Each row is a point on a tangle of strands that fork, close into loops and nearly touch. The rows are in no order.
(in the rows, 100 means zero)
Points whose rows are less than 56.8 apart are linked; no others are.
J_321: |  87 | 109 |  87 | 112 |  76 | 126 | 135 | 120 |  82 | 124 |  92 | 101 | 121 |  89 |  67 |  85 | 117 | 108 |  86 | 135 |  96 |  84 |  92 | 113 | 112 | 107 |  93 |  76 |  94 |  99 |  94 | 103 | 124 | 115 | 105 |
J_280: | 106 |  79 |  98 | 109 | 116 | 109 |  81 | 117 | 105 | 103 | 113 |  85 | 123 |  84 | 104 |  96 | 120 |  70 | 123 |  83 | 104 | 105 |  99 |  93 | 120 | 105 |  89 | 105 | 104 | 103 | 139 |  96 |  96 | 129 |  98 |
J_155: |  91 | 111 | 100 | 111 |  93 | 117 |  99 | 127 | 120 |  97 | 100 | 115 |  91 |  71 |  46 | 112 | 126 |  84 | 126 | 104 |  94 |  93 | 105 | 105 | 120 | 114 |  97 |  96 | 104 | 108 | 118 | 105 | 102 | 130 | 103 |
J_852: | 102 |  89 |  86 |  88 | 114 | 110 |  83 | 110 | 101 | 102 | 122 |  72 | 116 | 103 | 133 |  97 | 115 |  65 | 111 |  66 | 109 | 110 |  85 |  89 | 104 |  96 |  81 |  90 | 108 |  97 | 130 |  98 | 106 | 118 |  81 |
J_913: |  85 | 122 |  86 |  80 |  92 | 119 | 103 | 100 | 107 | 104 | 114 | 107 |  81 | 120 | 100 | 113 |  94 |  95 |  91 | 103 | 101 |  82 | 101 |  96 |  83 |  98 | 100 |  78 |  98 | 100 |  72 |  98 | 114 | 106 |  91 |
J_574: | 113 |  90 | 104 | 115 | 126 | 106 |  85 |  81 |  77 | 102 | 113 |  81 | 126 |  70 |  93 |  93 | 107 |  91 |  92 | 103 |  92 |  82 |  99 |  89 | 112 |  85 | 112 | 107 |  84 | 114 | 118 | 123 | 104 | 113 |  87 |
J_585: |  93 | 113 |  91 | 105 |  72 | 131 | 123 | 128 |  82 | 122 | 101 | 107 | 105 |  84 |  58 |  93 | 121 |  89 |  97 | 123 |  98 |  77 |  92 | 110 | 114 | 111 | 100 |  70 |  88 | 104 |  99 | 107 | 122 | 122 |  96 |
J_817: | 110 |  92 |  87 |  78 | 111 | 101 |  84 |  95 |  91 |  99 | 124 |  75 | 103 | 110 | 141 |  96 |  97 |  66 |  97 |  62 | 110 | 102 |  84 |  91 |  92 |  90 |  92 |  89 | 102 | 100 | 120 | 108 | 100 | 102 |  75 |
J_841: | 108 |  84 |  94 |  88 |  83 | 107 | 118 | 118 |  70 | 124 |  82 |  85 | 130 | 101 | 120 |  81 |  96 |  88 |  82 |  98 | 112 |  99 |  89 | 113 | 105 | 114 |  91 | 106 |  95 |  96 | 101 | 106 |  96 |  89 |  98 |
J_430: | 111 |  87 | 112 | 100 | 100 |  80 |  99 | 100 | 102 |  98 |  85 | 111 |  97 | 113 | 112 | 105 |  93 | 119 | 105 | 102 |  96 | 118 | 113 | 103 |  95 | 100 |  98 | 121 | 109 |  93 | 102 |  89 |  82 |  84 | 110 |
J_402: |  76 | 115 |  79 |  86 |  96 | 107 | 108 | 104 | 107 | 107 |  90 |  90 | 101 | 125 | 133 | 105 |  81 |  95 |  85 |  93 | 103 | 114 |  78 |  95 |  88 | 103 |  82 |  87 | 120 |  88 |  75 | 100 | 125 |  85 |  99 |
J_625: |  84 | 114 |  90 |  90 |  97 | 105 |  94 | 114 | 140 |  94 | 108 | 112 |  77 | 122 | 104 | 127 | 105 |  91 | 128 |  88 | 106 | 109 | 103 |  90 |  89 | 107 |  82 |  87 | 121 |  89 |  94 |  76 |  98 | 114 | 104 |
J_720: | 108 |  94 | 104 |  87 | 110 |  98 |  76 |  97 | 112 |  93 | 121 |  99 |  93 | 114 | 118 | 111 | 109 |  76 | 124 |  69 | 110 | 102 | 102 |  91 |  91 |  95 |  90 |  97 | 106 |  98 | 121 |  90 |  83 | 111 |  94 |
J_262: |  91 | 125 | 113 |  85 |  80 | 111 |  94 | 119 | 118 |  94 | 109 | 128 |  64 |  90 |  48 | 123 | 118 |  75 | 122 |  86 | 105 |  77 | 102 | 115 |  97 | 120 | 106 |  95 |  95 | 111 | 105 | 106 |  88 | 122 | 100 |
J_737: | 107 | 108 | 119 | 114 | 113 |  91 |  90 |  92 | 115 |  85 | 103 | 110 |  86 |  81 |  58 | 111 | 114 |  99 | 125 | 104 |  96 |  88 | 123 | 102 | 109 | 101 | 109 | 109 |  97 | 108 | 105 | 101 |  83 | 117 | 114 |
J_44: | 106 |  94 |  90 |  85 | 118 | 104 |  83 |  83 |  91 |  95 | 121 |  79 | 107 |  96 | 130 |  96 |  91 |  79 |  87 |  81 |  99 |  94 |  85 |  85 |  89 |  84 | 104 |  93 |  94 | 111 | 111 | 114 | 108 | 101 |  76 |
J_802: |  93 |  89 |  81 | 106 | 113 | 110 |  98 | 123 | 126 |  98 |  99 |  78 | 127 |  99 | 120 | 102 | 111 |  87 | 117 |  87 | 100 | 126 |  93 |  89 | 116 | 103 |  71 |  95 | 124 |  87 | 123 |  90 | 114 | 116 | 100 |
J_481: | 121 |  84 | 106 |  81 | 106 |  93 |  88 |  86 |  61 | 105 | 116 |  92 |  96 | 105 | 124 |  84 |  90 |  79 |  79 |  78 | 106 |  87 |  96 | 102 |  93 |  90 | 116 | 101 |  87 | 112 | 110 | 121 |  85 |  84 |  78 |
J_919: |  99 | 106 |  93 | 115 |  80 |  96 | 129 |  79 |  80 | 112 |  80 | 100 | 121 |  89 |  98 |  72 |  90 | 131 |  64 | 131 |  90 |  96 |  86 | 110 | 101 |  92 | 110 | 104 |  85 | 101 |  83 | 109 | 112 |  76 | 100 |
J_758: | 105 |  90 | 103 |  91 |  84 |  93 | 110 | 107 |  89 | 111 |  86 | 105 | 103 | 115 | 114 | 102 |  90 | 109 |  96 | 100 | 106 | 103 | 101 | 111 |  89 | 111 |  99 | 115 |  99 |  93 |  86 |  90 |  87 |  86 | 105 |
J_478: |  86 | 118 |  80 |  83 |  95 | 120 | 109 |  93 |  87 | 112 | 104 |  90 | 108 | 111 | 120 |  88 |  85 |  92 |  65 | 105 | 100 |  86 |  79 |  96 |  95 |  92 | 100 |  76 |  92 | 103 |  75 | 116 | 131 |  87 |  83 |
J_991: | 112 |  85 | 104 |  96 | 119 |  75 |  78 |  87 | 108 |  84 | 105 |  92 |  97 | 107 | 137 | 105 |  93 | 106 | 108 |  79 |  99 | 131 |  95 |  82 |  95 |  85 |  94 | 109 | 117 |  95 | 123 |  93 |  97 |  85 |  95 |
J_166: |  87 | 118 |  85 |  81 | 111 | 121 |  89 |  97 | 119 |  95 | 125 | 102 |  83 | 110 |  97 | 118 | 101 |  85 | 104 |  97 |  98 |  84 | 102 |  83 |  89 |  94 |  97 |  75 | 100 | 105 |  89 |  99 | 119 | 116 |  89 |
J_762: | 105 |  97 |  95 |  93 |  83 | 107 | 121 |  97 |  68 | 122 |  89 |  92 | 122 |  94 | 108 |  82 |  97 | 100 |  71 | 109 | 102 |  85 |  90 | 109 | 101 | 101 | 106 | 100 |  84 | 104 |  88 | 110 | 102 |  86 |  91 |
J_857: | 114 |  85 | 107 |  91 | 113 |  80 |  82 |  81 |  89 |  94 | 105 |  96 |  97 | 103 | 128 |  95 |  85 | 104 |  95 |  88 |  94 | 115 |  94 |  87 |  92 |  84 | 108 | 109 | 102 | 105 | 108 | 105 |  94 |  79 |  92 |
J_229: |  71 | 117 |  75 |  82 |  92 | 115 | 105 | 118 | 115 | 109 |  98 |  92 |  99 | 135 | 124 | 116 |  92 |  87 | 101 |  90 | 105 | 113 |  85 |  93 |  86 | 106 |  74 |  77 | 124 |  82 |  81 |  91 | 124 | 103 | 101 |
J_73: | 111 | 106 | 113 |  88 |  93 |  93 | 100 |  72 |  80 | 103 | 104 | 114 |  84 | 108 |  92 | 101 |  91 | 108 |  86 | 103 |  98 |  76 | 111 | 106 |  81 |  99 | 123 | 109 |  77 | 107 |  81 | 103 |  83 |  87 |  95 |
J_301: | 122 |  90 | 128 | 125 | 108 |  80 | 104 |  73 |  63 | 108 |  90 | 104 | 116 |  80 |  79 |  85 | 102 | 128 |  82 | 119 |  87 |  90 | 113 | 103 | 114 |  90 | 119 | 116 |  79 | 108 | 106 | 118 |  82 |  85 | 101 |
J_533: |  95 | 114 | 105 | 101 |  97 |  99 | 111 |  89 | 117 |  90 |  97 | 118 |  74 | 102 |  74 | 116 | 102 | 117 | 110 | 115 |  96 |  88 | 121 | 105 |  90 | 100 | 107 | 105 |  98 |  98 |  84 |  88 |  92 | 106 | 115 |
J_300: | 118 |  84 | 134 | 112 | 128 |  76 |  70 |  91 | 101 |  86 | 110 | 107 |  98 |  93 |  82 | 106 | 116 | 101 | 125 |  88 | 101 | 105 | 129 | 101 | 114 |  98 | 105 | 119 | 103 | 110 | 126 | 102 |  73 | 109 | 113 |
J_672: | 103 |  95 | 113 |  99 |  90 |  85 |  94 | 115 | 124 |  95 |  91 | 121 |  83 | 122 | 100 | 118 | 104 | 104 | 131 |  93 | 111 | 114 | 116 | 107 |  93 | 111 |  88 | 115 | 116 |  87 | 103 |  70 |  73 | 102 | 119 |
J_457: | 106 |  93 |  95 | 110 | 136 |  95 |  71 |  78 | 100 |  78 | 121 |  72 | 115 |  78 | 127 | 102 |  93 |  95 |  99 |  95 |  90 | 106 |  91 |  82 | 108 |  78 | 107 | 111 |  98 | 110 | 128 | 114 | 118 | 109 |  82 |
J_811: |  86 | 111 |  92 |  93 |  67 | 123 | 117 | 129 | 100 | 108 | 102 | 119 |  80 | 103 |  67 | 109 | 109 |  94 | 102 | 110 | 108 |  86 |  97 | 114 |  96 | 122 |  99 |  83 |  98 |  99 |  88 |  93 | 108 | 117 | 104 |
J_694: | 113 |  84 | 123 | 107 | 115 |  73 |  86 |  96 | 114 |  88 |  93 | 114 |  92 | 111 | 107 | 109 |  99 | 119 | 114 |  94 |  97 | 126 | 125 | 100 | 107 |  95 |  97 | 120 | 111 |  94 | 116 |  87 |  75 |  90 | 113 |
J_621: |  96 | 109 |  98 |  87 | 114 | 103 |  75 |  91 | 128 |  86 | 126 | 105 |  81 | 111 | 105 | 121 | 108 |  76 | 126 |  77 | 103 |  92 | 105 |  87 |  88 |  96 |  94 |  93 | 105 | 102 | 108 |  88 |  93 | 117 |  95 |
J_310: |  79 | 111 |  84 |  86 |  77 | 116 | 109 | 138 | 119 | 113 | 103 | 103 |  90 | 134 | 115 | 119 | 102 |  80 | 108 |  87 | 119 | 107 |  89 | 105 |  89 | 123 |  77 |  81 | 121 |  85 |  82 |  83 | 108 | 110 | 107 |
J_948: | 104 |  88 | 100 |  95 |  79 |  93 | 117 | 105 |  76 | 114 |  75 |  98 | 111 | 107 | 124 |  83 |  83 | 114 |  77 | 105 | 105 | 112 |  85 | 113 |  90 | 108 | 101 | 118 |  94 |  96 |  81 | 100 |  98 |  69 | 105 |
J_551: |  91 | 102 |  85 |  97 | 109 |  91 | 104 | 103 | 118 |  94 |  84 |  88 | 109 | 113 | 134 | 105 |  87 | 106 | 105 |  91 |  99 | 133 |  87 |  90 |  95 |  95 |  82 | 102 | 126 |  83 | 100 |  91 | 111 |  85 | 104 |
J_698: |  94 | 111 |  98 |  84 |  85 | 107 |  95 | 116 | 123 | 100 | 111 | 116 |  74 | 119 |  98 | 120 | 106 |  81 | 121 |  86 | 115 |  93 | 104 | 102 |  86 | 114 |  93 |  92 | 107 |  98 |  92 |  81 |  85 | 112 | 103 |
J_95: | 114 |  81 | 104 | 119 | 134 |  87 |  76 |  93 | 101 |  78 | 109 |  71 | 120 |  80 | 126 |  98 |  98 | 106 | 104 |  93 |  91 | 126 | 102 |  88 | 118 |  82 | 101 | 117 | 104 | 101 | 140 | 109 | 109 | 102 |  91 |
J_122: |  83 | 121 |  97 |  97 |  85 | 115 | 100 | 128 | 133 |  88 | 101 | 125 |  65 |  91 |  50 | 123 | 118 |  89 | 127 | 101 |  95 |  92 | 105 | 105 | 105 | 111 |  97 |  89 | 108 | 103 | 106 |  94 | 103 | 126 | 107 |
J_413: | 112 |  93 | 114 | 127 | 121 |  89 | 107 |  89 | 109 |  87 |  85 |  96 | 109 |  82 |  98 |  93 |  90 | 134 |  91 | 116 |  84 | 118 | 118 |  97 | 115 |  83 | 112 | 112 |  95 |  97 | 108 | 106 |  97 |  86 | 108 |
J_654: | 118 |  75 | 123 |  95 | 105 |  85 |  76 | 108 |  90 | 103 | 110 | 111 | 100 | 106 | 106 |  99 | 114 |  81 | 124 |  74 | 113 | 106 | 112 | 106 | 105 | 104 |  96 | 113 | 105 | 104 | 130 |  93 |  66 | 105 | 106 |
J_109: |  97 |  94 |  91 |  93 |  85 | 117 | 102 | 138 | 109 | 116 | 105 | 101 | 106 | 100 |  96 | 103 | 114 |  68 | 118 |  89 | 111 | 100 |  94 | 104 | 111 | 120 |  85 |  90 | 107 |  99 | 112 |  92 |  92 | 118 | 102 |
J_7: |  78 | 116 |  87 | 102 |  80 |  96 | 122 |  82 |  95 | 102 |  83 | 106 |  95 | 112 | 112 |  87 |  79 | 133 |  70 | 124 |  94 |  99 |  83 | 106 |  82 |  96 | 109 | 101 |  95 |  95 |  61 |  99 | 118 |  72 | 102 |
J_608: |  80 | 109 |  93 | 105 |  70 |  96 | 129 |  89 |  99 | 100 |  75 | 109 |  91 | 121 | 101 |  95 |  85 | 146 |  71 | 126 |  99 |  97 |  90 | 116 |  71 | 109 | 108 | 108 |  95 |  89 |  57 |  90 | 107 |  75 | 111 |
J_669: | 117 |  95 | 112 | 118 | 115 |  95 |  98 |  73 |  70 | 107 | 103 |  94 | 123 |  71 |  82 |  88 | 105 | 109 |  87 | 113 |  89 |  79 | 105 |  96 | 113 |  86 | 116 | 107 |  80 | 111 | 110 | 124 |  95 | 100 |  93 |
J_648: | 113 |  92 | 132 | 101 | 121 |  83 |  61 |  95 | 103 |  91 | 121 | 110 |  91 |  90 |  76 | 103 | 121 |  81 | 136 |  76 | 110 |  90 | 116 | 104 | 105 | 103 | 108 | 112 |  98 | 116 | 123 | 106 |  73 | 119 | 108 |
J_206: | 102 |  91 |  93 |  82 |  78 | 102 | 119 | 114 |  70 | 117 |  82 |  85 | 115 | 116 | 134 |  82 |  84 |  90 |  73 |  89 | 116 | 104 |  80 | 116 |  94 | 118 |  91 | 106 |  96 |  94 |  86 | 104 | 103 |  77 |  96 |
J_8: |  99 |  99 | 100 |  90 |  81 | 105 | 107 | 112 | 104 | 109 |  98 | 112 |  89 | 112 |  96 | 110 | 101 |  94 | 108 | 100 | 112 |  91 | 107 | 112 |  86 | 116 |  98 | 102 |  99 |  97 |  86 |  86 |  86 | 105 | 108 |
J_150: |  77 | 121 |  79 |  98 | 109 | 111 | 109 |  92 | 121 |  92 |  95 | 100 |  96 | 111 | 107 | 107 |  89 | 119 |  87 | 117 |  87 | 106 |  98 |  91 |  93 |  86 |  97 |  85 | 112 |  92 |  74 | 103 | 129 |  94 |  96 |
J_949: | 107 |  87 | 100 | 111 | 107 |  76 | 109 |  86 |  89 |  92 |  80 |  88 | 107 |  91 | 129 |  68 |  76 | 123 |  81 | 114 |  92 | 131 |  85 |  89 | 109 |  84 | 106 | 114 | 104 | 101 |  91 | 101 | 111 |  62 | 108 |
J_383: |  93 | 101 | 102 | 100 |  69 |  99 | 127 |  92 |  94 | 107 |  86 | 115 |  85 | 116 |  89 | 101 |  93 | 136 |  82 | 120 | 101 |  87 | 104 | 121 |  71 | 115 | 109 | 110 |  87 |  92 |  66 |  85 |  93 |  87 | 113 |
J_314: | 100 | 118 | 118 |  98 |  94 |  99 |  94 | 100 | 110 |  92 | 107 | 120 |  75 |  80 |  46 | 115 | 119 |  88 | 124 | 100 | 101 |  79 | 111 | 110 | 102 | 111 | 110 | 102 |  92 | 112 | 100 | 105 |  83 | 121 | 110 |
J_126: | 110 |  96 | 111 | 126 | 127 | 103 |  87 |  94 | 101 |  91 | 106 |  89 | 117 |  69 |  72 | 100 | 114 |  98 | 113 | 108 |  94 |  91 | 116 |  93 | 125 |  98 | 107 | 108 |  91 | 106 | 122 | 110 |  96 | 124 | 103 |
J_210: | 119 |  93 | 105 |  83 |  93 |  97 |  98 |  93 |  69 | 108 | 109 |  98 |  95 | 112 | 112 |  93 |  93 |  80 |  86 |  84 | 112 |  76 | 106 | 107 |  92 | 103 | 115 | 103 |  82 | 109 |  97 | 109 |  80 |  93 |  86 |
J_399: | 109 | 102 | 124 |  97 | 108 |  95 |  72 | 104 | 102 |  95 | 119 | 109 |  88 |  79 |  63 | 102 | 122 |  68 | 132 |  76 | 112 |  81 | 109 | 108 | 106 | 113 | 111 | 106 |  91 | 120 | 120 | 113 |  76 | 123 | 101 |
J_258: | 107 |  94 |  93 | 101 | 124 | 106 |  83 |  80 |  88 |  95 | 117 |  79 | 116 |  82 | 115 |  96 |  95 |  92 |  88 |  95 |  92 |  90 |  91 |  85 | 101 |  82 | 108 | 101 |  92 | 110 | 114 | 119 | 110 | 103 |  83 |
J_86: |  69 | 109 |  80 | 104 |  77 | 126 | 132 | 120 |  89 | 117 |  80 |  99 | 116 | 115 |  91 |  91 |  99 | 118 |  79 | 128 | 103 |  97 |  87 | 117 |  98 | 111 |  87 |  80 | 107 |  88 |  77 | 100 | 135 | 101 | 108 |
J_960: | 114 |  91 | 117 | 117 | 123 |  99 |  81 |  88 |  77 | 103 | 115 |  90 | 118 |  67 |  72 |  93 | 118 |  85 | 111 |  95 |  99 |  78 | 108 |  94 | 119 |  99 | 112 | 108 |  84 | 115 | 124 | 123 |  88 | 123 |  97 |
J_666: | 107 |  93 | 103 | 118 | 120 | 102 |  94 | 101 | 114 |  91 | 100 |  93 | 112 |  83 |  88 | 104 | 108 | 102 | 113 | 105 |  92 | 101 | 118 |  94 | 116 |  97 |  99 | 108 | 103 | 101 | 115 |  98 |  93 | 112 | 105 |
J_675: |  87 | 115 |  84 |  94 |  85 | 105 | 116 |  77 |  83 | 106 |  94 |  97 | 106 |  99 | 117 |  78 |  80 | 111 |  60 | 117 |  97 |  92 |  75 | 100 |  91 |  89 | 111 |  88 |  88 | 103 |  66 | 112 | 125 |  74 |  91 |
J_460: |  76 | 110 |  79 | 112 |  81 | 122 | 136 | 113 |  83 | 119 |  79 |  96 | 132 |  98 |  86 |  78 | 102 | 119 |  75 | 135 |  94 |  97 |  85 | 113 | 114 | 100 |  88 |  78 | 101 |  92 |  90 | 108 | 135 | 102 | 107 |
J_267: | 106 |  89 |  98 | 112 | 119 |  86 | 101 |  93 | 109 |  86 |  86 |  88 | 112 |  89 | 122 |  89 |  82 | 119 |  91 | 108 |  89 | 126 |  97 |  91 | 111 |  85 | 104 | 112 | 109 |  95 | 105 | 103 | 107 |  81 | 100 |
J_937: |  65 | 129 |  79 | 104 | 106 | 110 | 119 |  97 | 130 |  84 |  92 | 106 |  82 | 122 |  94 | 112 |  87 | 134 |  90 | 125 |  88 | 107 | 107 |  94 |  89 |  86 |  99 |  78 | 117 |  88 |  68 |  96 | 133 | 100 | 101 |
J_580: | 109 | 107 | 115 | 120 | 106 | 106 | 100 |  87 |  82 | 107 | 113 |  97 | 110 |  63 |  47 |  95 | 124 |  88 | 105 | 108 |  94 |  68 | 105 |  96 | 118 | 104 | 110 |  95 |  79 | 115 | 108 | 121 |  94 | 125 |  99 |
J_875: |  99 |  94 |  97 | 109 |  84 |  94 | 130 |  96 |  85 | 111 |  69 |  98 | 121 |  96 | 106 |  78 |  89 | 129 |  78 | 124 |  96 | 108 |  92 | 115 | 102 | 101 | 102 | 112 |  98 |  92 |  86 | 102 | 104 |  77 | 105 |
J_825: |  98 | 107 | 102 | 105 | 111 | 104 |  95 |  96 | 122 |  89 | 103 | 109 |  87 |  93 |  79 | 114 | 107 | 100 | 119 | 105 |  95 |  94 | 119 |  93 | 104 |  98 | 103 | 101 | 104 | 102 | 100 |  93 |  94 | 114 | 108 |
J_831: |  83 | 104 |  85 |  92 |  76 | 118 | 107 | 147 | 124 | 112 | 100 | 106 |  96 | 117 | 101 | 113 | 113 |  76 | 122 |  89 | 118 | 113 |  88 | 105 | 103 | 126 |  74 |  84 | 118 |  89 | 100 |  84 | 104 | 118 | 106 |
J_401: |  77 | 121 |  75 |  78 |  94 | 112 | 105 |  96 |  93 | 106 | 101 |  86 |  96 | 126 | 140 |  97 |  75 |  84 |  70 |  91 | 106 | 103 |  69 |  92 |  86 |  98 |  90 |  73 | 107 |  95 |  69 | 113 | 133 |  80 |  87 |
J_896: | 116 |  84 | 135 | 122 | 134 |  73 |  79 |  89 | 116 |  76 | 100 | 103 |  96 |  94 |  94 | 109 | 105 | 120 | 115 |  94 |  91 | 122 | 137 | 100 | 118 |  92 | 105 | 119 | 102 | 103 | 126 |  98 |  77 | 100 | 114 |
J_60: | 109 |  97 |  98 | 102 |  83 |  96 | 118 |  77 |  61 | 118 |  89 |  91 | 123 |  82 | 110 |  64 |  86 | 111 |  61 | 117 |  95 |  91 |  79 | 104 | 102 |  87 | 115 | 103 |  77 | 110 |  87 | 116 | 110 |  70 |  92 |
J_483: |  96 | 102 |  96 |  95 |  99 |  92 |  98 | 112 | 130 |  96 |  96 | 106 |  91 | 121 | 115 | 119 |  99 | 101 | 124 |  90 | 106 | 117 | 106 |  94 |  92 | 103 |  83 | 104 | 123 |  84 | 100 |  75 |  88 | 103 | 108 |
J_716: | 102 | 103 | 111 | 101 |  82 |  93 | 116 |  90 |  99 | 100 |  87 | 119 |  82 | 110 |  81 | 110 |  99 | 127 |  98 | 115 | 100 |  89 | 117 | 114 |  81 | 111 | 111 | 113 |  88 |  98 |  80 |  86 |  83 |  93 | 115 |
J_335: | 122 |  92 | 118 |  89 |  86 |  87 | 100 |  85 |  62 | 108 | 103 | 108 |  91 | 111 | 102 |  94 |  92 | 101 |  76 |  94 | 107 |  75 | 110 | 114 |  86 | 107 | 121 | 111 |  73 | 110 |  89 | 108 |  75 |  82 |  92 |
J_374: |  84 | 121 |  90 |  94 | 106 | 102 | 100 | 101 | 144 |  82 | 107 | 115 |  67 | 122 |  95 | 128 |  98 | 107 | 121 | 101 |  98 | 103 | 115 |  90 |  85 |  95 |  92 |  92 | 117 |  92 |  83 |  81 | 101 | 110 | 109 |
J_868: |  81 | 107 |  84 |  95 |  76 | 122 | 125 | 124 |  99 | 115 |  94 | 107 | 101 | 112 |  87 | 104 | 105 | 104 |  95 | 118 | 108 |  93 |  96 | 115 |  94 | 118 |  91 |  87 | 104 |  91 |  79 |  90 | 116 | 108 | 108 |
J_965: | 121 |  77 | 109 |  94 | 115 |  84 |  82 |  81 |  66 |  98 | 110 |  89 | 103 |  91 | 127 |  81 |  87 |  95 |  82 |  88 |  98 | 108 |  89 |  91 |  98 |  82 | 111 | 111 |  92 | 116 | 115 | 118 |  95 |  78 |  86 |
J_603: | 100 | 113 | 111 | 117 | 103 | 112 |  97 | 109 | 102 | 101 | 109 | 107 |  99 |  59 |  38 | 104 | 129 |  83 | 120 | 102 |  94 |  80 | 104 | 100 | 123 | 113 | 105 |  95 |  88 | 113 | 117 | 116 |  99 | 131 | 100 |
J_893: | 105 |  95 |  94 |  98 | 116 |  75 |  89 |  90 | 114 |  83 |  94 |  82 |  96 | 111 | 148 |  99 |  83 | 106 | 106 |  80 | 101 | 146 |  83 |  79 |  96 |  87 |  86 | 105 | 127 |  86 | 108 |  91 | 109 |  78 | 101 |
J_221: | 108 | 100 | 107 | 101 |  88 |  77 | 109 |  72 |  83 | 101 |  85 | 112 |  91 | 105 | 110 |  83 |  79 | 136 |  76 | 120 |  88 | 104 |  95 | 103 |  88 |  91 | 123 | 117 |  85 | 100 |  74 |  97 |  96 |  63 | 102 |
J_792: | 109 |  93 | 108 | 118 | 105 |  71 | 111 |  74 |  89 |  91 |  84 |  99 |  96 |  93 | 117 |  69 |  73 | 142 |  74 | 123 |  89 | 124 |  96 |  96 | 106 |  79 | 121 | 113 |  90 | 101 |  80 | 100 | 104 |  61 | 107 |
J_454: |  87 | 115 |  91 |  96 |  58 | 133 | 120 | 144 |  90 | 113 | 100 | 116 |  84 |  96 |  57 | 105 | 114 |  85 |  99 | 112 | 107 |  78 |  91 | 118 | 103 | 123 | 102 |  69 |  90 |  99 |  95 | 102 | 121 | 123 |  96 |
J_954: | 105 |  87 |  98 |  96 | 113 | 101 |  83 | 107 | 111 |  98 | 111 |  90 | 111 | 101 | 115 | 105 | 109 |  80 | 119 |  80 | 104 | 106 | 100 |  90 | 105 |  98 |  87 | 100 | 108 |  99 | 124 |  92 |  95 | 114 |  94 |
J_394: | 111 | 104 | 112 |  96 |  88 |  83 | 103 |  60 |  73 | 104 |  99 | 113 |  89 | 102 | 101 |  88 |  82 | 126 |  72 | 113 |  90 |  83 |  99 | 103 |  83 |  89 | 131 | 112 |  71 | 109 |  76 | 107 |  93 |  71 |  92 |
J_75: | 115 |  79 | 121 |  98 |  92 |  83 |  89 | 116 | 103 | 105 |  96 | 118 |  94 | 111 | 101 | 107 | 109 |  94 | 128 |  89 | 112 | 112 | 117 | 109 | 103 | 114 |  90 | 118 | 108 |  95 | 119 |  79 |  67 |  99 | 115 |
J_879: | 116 |  75 | 105 | 117 | 126 |  82 |  91 | 102 | 106 |  84 |  89 |  78 | 120 |  84 | 131 |  90 |  93 | 113 |  99 |  97 |  93 | 142 | 100 |  90 | 118 |  86 |  94 | 115 | 115 |  96 | 131 | 100 | 105 |  86 | 102 |
J_925: |  95 |  96 |  90 | 106 | 118 |  98 |  95 | 108 | 135 |  85 |  94 |  82 | 115 | 107 | 128 | 108 |  99 | 102 | 115 |  88 |  96 | 130 | 100 |  86 | 107 |  92 |  77 | 100 | 126 |  82 | 116 |  88 | 110 | 104 | 101 |
J_592: |  78 | 119 |  85 | 102 |  98 | 104 | 120 | 105 | 133 |  89 |  90 | 112 |  79 | 122 |  90 | 119 |  93 | 126 | 103 | 118 |  96 | 105 | 113 | 100 |  87 |  99 |  95 |  94 | 116 |  86 |  74 |  84 | 109 | 104 | 112 |
J_137: | 113 |  86 | 114 |  98 | 101 | 101 |  85 | 110 |  91 | 109 | 111 | 103 | 105 |  90 |  87 |  97 | 114 |  69 | 120 |  82 | 111 |  89 | 106 | 103 | 109 | 110 | 105 | 103 |  94 | 113 | 121 | 105 |  75 | 115 | 100 |
J_869: | 120 |  85 | 121 | 129 | 112 |  84 | 108 |  89 |  86 | 100 |  80 | 102 | 116 |  80 |  85 |  89 | 101 | 131 |  92 | 121 |  86 | 109 | 121 | 107 | 121 |  91 | 112 | 116 |  90 |  99 | 111 | 108 |  83 |  87 | 108 |
J_188: | 104 |  85 |  90 |  98 |  96 | 121 |  94 | 134 | 102 | 115 | 109 |  91 | 118 |  87 |  99 |  94 | 119 |  56 | 118 |  82 | 110 |  99 |  92 | 100 | 121 | 119 |  88 |  90 | 102 | 105 | 126 |  99 |  93 | 125 |  92 |
J_642: |  96 | 107 |  89 |  98 | 105 | 105 | 108 |  87 | 103 | 101 |  96 |  98 | 104 |  97 | 103 | 100 |  92 | 112 |  87 | 112 |  90 |  93 | 100 |  95 |  95 |  89 | 105 |  98 |  99 | 100 |  87 | 104 | 109 |  93 |  95 |
J_558: |  88 | 118 |  93 |  94 | 122 | 114 |  73 |  94 | 133 |  78 | 133 | 100 |  80 | 101 |  89 | 122 | 111 |  79 | 119 |  89 |  94 |  86 | 105 |  81 |  97 |  95 |  96 |  84 | 102 | 107 | 107 |  94 | 116 | 128 |  91 |

How many points has the smallest loop of links through each point below? Write none if it is on no loop.
J_841: 7
J_648: 15
J_310: 25
J_258: 10
J_126: 11
J_585: 7

A piece is two or more points that can be reached from each other along the links. Count, over all rows, the pieces, the separate loops (a circle has one, a figure eight two, a Y none), the forks (points with three links) and the tips (points with one).
pieces: 3
loops: 6
forks: 9
tips: 3
